Points on a hilly landscape, in no order, each with its height.
From any point a climber takes the steepest step (rise divided by distance) to one of its 5 nearest points. It stops when none of these is higher. Distance is the straight distance between rows; heights are no part of it.
j204 h=591: [-11  -1  13  -8 -17  23   1 -11   8  -7  18]
j698 h=585: [ -6 -10  -3   7   0   5   0  -4  -3  21   4]
j329 h=646: [ 23  -2  18  -4 -34  -1  15  -5  47 -18  -4]
j706 h=679: [  0   3  -5 -14   0   8  -4 -10 -27  -6  -3]
j646 h=627: [  9  -4 -14  19  11 -14   1  -1  -5  16  -7]
j245 h=804: [  8   8   8  -4  31 -10  -2  24 -14 -13 -25]
j866 h=666: [  4  -7  -9  18  16 -10  -3   8  -9  25  -6]
j501 h=408: [-15   2  17 -14 -13  19   2  -8  -2  -3  17]
j464 h=551: [ -4   0  19   2 -20  15   4  -8  23  -7  19]
j176 h=795: [  6  13   2  -3  23 -20  -3  21 -10 -16 -20]
j617 h=751: [ -8  -8  -5  -6 -24  17   2 -14  13  -1  16]
j23 h=687: [  6  15   0  -8  18 -14  -4   9 -20 -17 -16]
j340 h=660: [ -7  -7  12   1 -21  16   4  -8  28  -1  17]
j113 h=756: [  4  13   7   1  30 -17   1  32  -2 -15 -25]
j432 h=722: [  1 -11 -15  11  -2   3  -1 -10  -6  15   0]
j897 h=658: [-14   1   4 -14 -14  18  -2 -13 -13  -5  11]
j764 h=876: [ -4  21  -6  -8  20 -28  -3  32  11 -27 -11]
j414 h=780: [  6  14   3   2  26 -24  -3  28  -1 -16 -19]
j861 h=286: [  4   2   2  -4  18  -6  -5   5 -22   0 -14]
j515 h=438: [ -8   8  25  -9 -24  22   7 -12  15 -18  18]
j87 h=330: [  4   6   3 -13  14  -2  -4   7 -26  -4 -14]
j455 h=268: [-13  -3   7  -9  -4  15  -1  -7  -9   6  11]
j666 h=605: [  9  13  -9  -1   8 -12  -1  -4 -18 -10  -8]
j327 h=628: [  8   4 -14   7   1  -8   1  -9 -17   1  -3]
j554 h=863: [  6  15  -1   0  21 -21  -1  17 -10 -11 -17]
j584 h=514: [ -9  -7  13   6 -16  15   3  -4  24   6  19]
j635 h=385: [  0  -1  -4  -1  10   0  -3  -2 -20   9  -6]
j207 h=686: [ -5 -16  -7  10  -9   8   0  -7  12  18  12]
j437 h=714: [  9   2  -2  16  26 -22  -3  16  -7  11 -16]
j839 h=457: [ -4 -11  16  14 -16  11   5  -2  34   9  17]
j365 h=362: [-12 -14   5  11   5   6  -2   3   7  30  12]
j965 h=665: [ 10  -9  -1 -11 -40  -2   9 -10  52 -15   8]
j771 h=732: [ -4 -19 -12   1 -27  13   2 -13  26   2  12]
j63 h=776: [ -3  -4 -14  -9 -18  16   0 -19  -8  -5   7]
j968 h=761: [  0   1 -11 -13 -12  11   0 -18 -22  -8   1]
j182 h=505: [  2  -5   0   2  17  -3  -2   6 -16  18  -4]
j234 h=857: [  2  -7   2   5  21  -6  -5  12 -13  21 -12]
j795 h=747: [-13   1  -2 -17 -24  25   1 -18  -3 -11  14]
j375 h=760: [ -2 -10 -13   4  -8   9  -2 -11  -2  12   7]
j636 h=559: [  6   3  -9   9  11 -11   0   0 -14   8  -8]
j471 h=693: [  2  -3  11  -3 -26  13   8  -9  37 -14  15]
j951 h=711: [  7  13  -7   5  14 -21  -4   6 -15  -8 -11]
j337 h=713: [  0 -13   3   2 -28  12   3  -8  40  -1  16]
j474 h=788: [  1  -6 -14  -1 -11   8   2 -17  -8   0   4]
j805 h=26: [-9 -5  6 -6 -2 11 -1 -4 -7 13  7]
j49 h=832: [  2  -2   4  -5  20  -2  -5   9 -17  11 -11]
j181 h=560: [ -7 -12   2   5  -6  12   0  -7   6  15  12]
j530 h=814: [  2  20  -5   4  19 -31  -3  23   1 -13 -12]
j888 h=588: [  8   8 -14  13  14 -22   0  -2 -12   1  -7]
j341 h=753: [ 10  10  -7  12  22 -26  -1  15  -4   0 -15]

Where does a climber stop that starts at each point below?
j471 => j474
j501 => j474
j888 => j554
j635 => j234
j795 => j474
j861 => j234
j666 => j554
